Each row is a point on a tangle of strands that fork, close into loops and nearly touch. The rows are in no order.
Two points are linked if the straight distance between their rows is under 47.5. Some points are linked to none.
Vog: [ -3 -11 -27  16 -22  29 -28 -42   0  42  41]
Guf: [ 14  16  20  -2 -10   7   9   7  40 -21  -3]
gimis: [-15  36   0  22 -40  37 -21 -10  15  10  64]
manu: [  0   3 -14   0   5  -7 -31 -47 -26  39  36]
Neka: [ -2  18   1  42 -57  20 -13 -35  39 -27  25]
davaz: [  0  14 -24 -15  22  21  25  47  38  12  -3]
livu: [  7   3   9  17 -25  31 -14 -27  18   8  34]
kifo: [  1  17   5  28 -45  27 -12 -30  33  -9  35]
ges: [-11   8  13  40 -26   7 -19 -44  31 -48 -26]
zasuf: [ -8  11   9 -26  30   0 -25  -9 -48  25   8]
zisul: [ 21 -24  24   9  -7 -10   5  -7   4 -24 -20]
fivud: [ 12  -4  17 -14  17 -21 -11 -12 -34  22  15]
Mosev: [-36  53   5 -29  13  37 -22  14 -17  11  19]
raf: [-33  32 -17  -3  -7  44 -41 -32 -29  32  40]
basut: [ -9  29 -10 -25  25  26  16  43  26  17   6]
tif: [  9 -12 -11  24 -29  31 -19 -38  14  20  35]
dob: [ 14   0  15 -20  22 -15  -1   7 -11  17   4]
sema: [ 21   6  14   8 -14 -11 -10 -37  21  -8  14]
livi: [ -8  24  16  35 -45  25  -6 -19  41 -47   2]
zuzug: [ -7 -42   6  44 -24 -46  -9 -46 -32 -43 -40]
Maka: [-32  49  -5 -38  26  32 -15  22 -12  14   4]
zoga: [-14 -11  10  19   9 -47   5  -2   3 -56 -74]
Tar: [ 12 -33  22  17 -19 -59  15 -12 -28 -43 -35]
filet: [  0 -23  16  18  -5 -51   9  -7 -10 -53 -56]
nobe: [  1  -7 -17 -24  37  19  19  47  -7  25 -10]
vap: [ 10  -2  17  26 -24  -3 -12 -40  28 -31  -9]
rus: [ 17 -19  -6   2   8 -11  30  28  29 -24 -41]
lum: [ -6  26  11 -17   8  35   8  36  22  11  13]
tuzor: [-15   5 -27 -32  47  13  13  45 -10  28 -13]
runi: [  3 -25 -15  10  10 -33  30  25  21 -38 -60]
tubus: [ 23 -32  23   7 -11 -53  12 -11 -20 -23 -16]
dula: [ 16 -10  -7   9  -9 -12 -21 -50  -6  25  32]
zova: [  9 -45 -19  -7   8 -36  50  48 -15   2 -22]
rimed: [ 24 -21  18 -10   4 -54  11   0 -26  -1  -2]
Nebid: [ 17 -42   7  -2  -2 -41  35  30 -15 -19 -31]
luven: [-15  23  16  37 -37  16 -16 -34  43 -52 -16]
kef: [ 19   8   7   1  -9 -15 -15 -39   7  13  28]
nima: [-37  22 -39  11 -26  41 -38 -30 -12  42  53]
Kipa: [  0 -44   3   6 -15 -57  43  26 -18 -43 -51]
metu: [ 26 -18  17  -7   2 -43   1 -15 -28   9  11]
puz: [  7 -34 -24 -12  26 -22  43  51 -19  18 -17]
peza: [-18  46   9   6 -24  32 -20  -4   2  13  56]
rasal: [  2  12  20 -12   9  41  -3  20   6  14  16]
domo: [-11  13  -6 -17  17   9 -36 -33 -47  31  20]
Tobu: [ 18 -16 -12 -12  20  -7  32  37  24   0 -20]
mogar: [ 12 -11 -34  -3  18   9  37  42  44   0 -22]
pedu: [-25  49   9 -12  -4  40 -24   4  -5  11  41]
Gev: [-22  -6 -51  10 -25  32 -31 -38   0  55  41]
Tol: [-11 -23  -6  14  11 -45  25  17  12 -52 -74]
bav: [-18  19 -15 -41  45  13  -3  31 -26  20 -14]
Lefu: [ 20 -18  20  -3   6  28   8  18   3   7  -1]
Ded: [  7 -18 -17 -27  35 -27  29  44 -26  23 -10]
bebol: [ 10 -18   7 -15  25  21  14  37  -9  17  -8]
nen: [-12  17   6 -34  36   8 -14  12 -38  23   0]
rit: [ 17  10  14 -21  19  -7   6  13  11   7   1]

A piece is all that can be reached along the links. How many separate loops has the piece of each point below (a circle has one, a figure eight two, a Y none), and how many tips (points with one link)?
Vog: loops 1, tips 2
Ded: loops 0, tips 2
Mosev: loops 0, tips 2

A tip is a point with one link. Name the tips that can be reached along the links from each point below, in the order of the rows.
Vog: raf, rit
puz: Kipa, Ded
Mosev: gimis, Maka

A fork is a point with three links, a tip a point with one. Leave the first point through the second and follow the links. Name the first fork or tip that comes.
gimis / peza: Maka
ges / vap: zasuf
filet / Tar: fivud
Ded / puz: Kipa
Neka / kifo: raf
Kipa / Nebid: Ded
Maka / Mosev: gimis
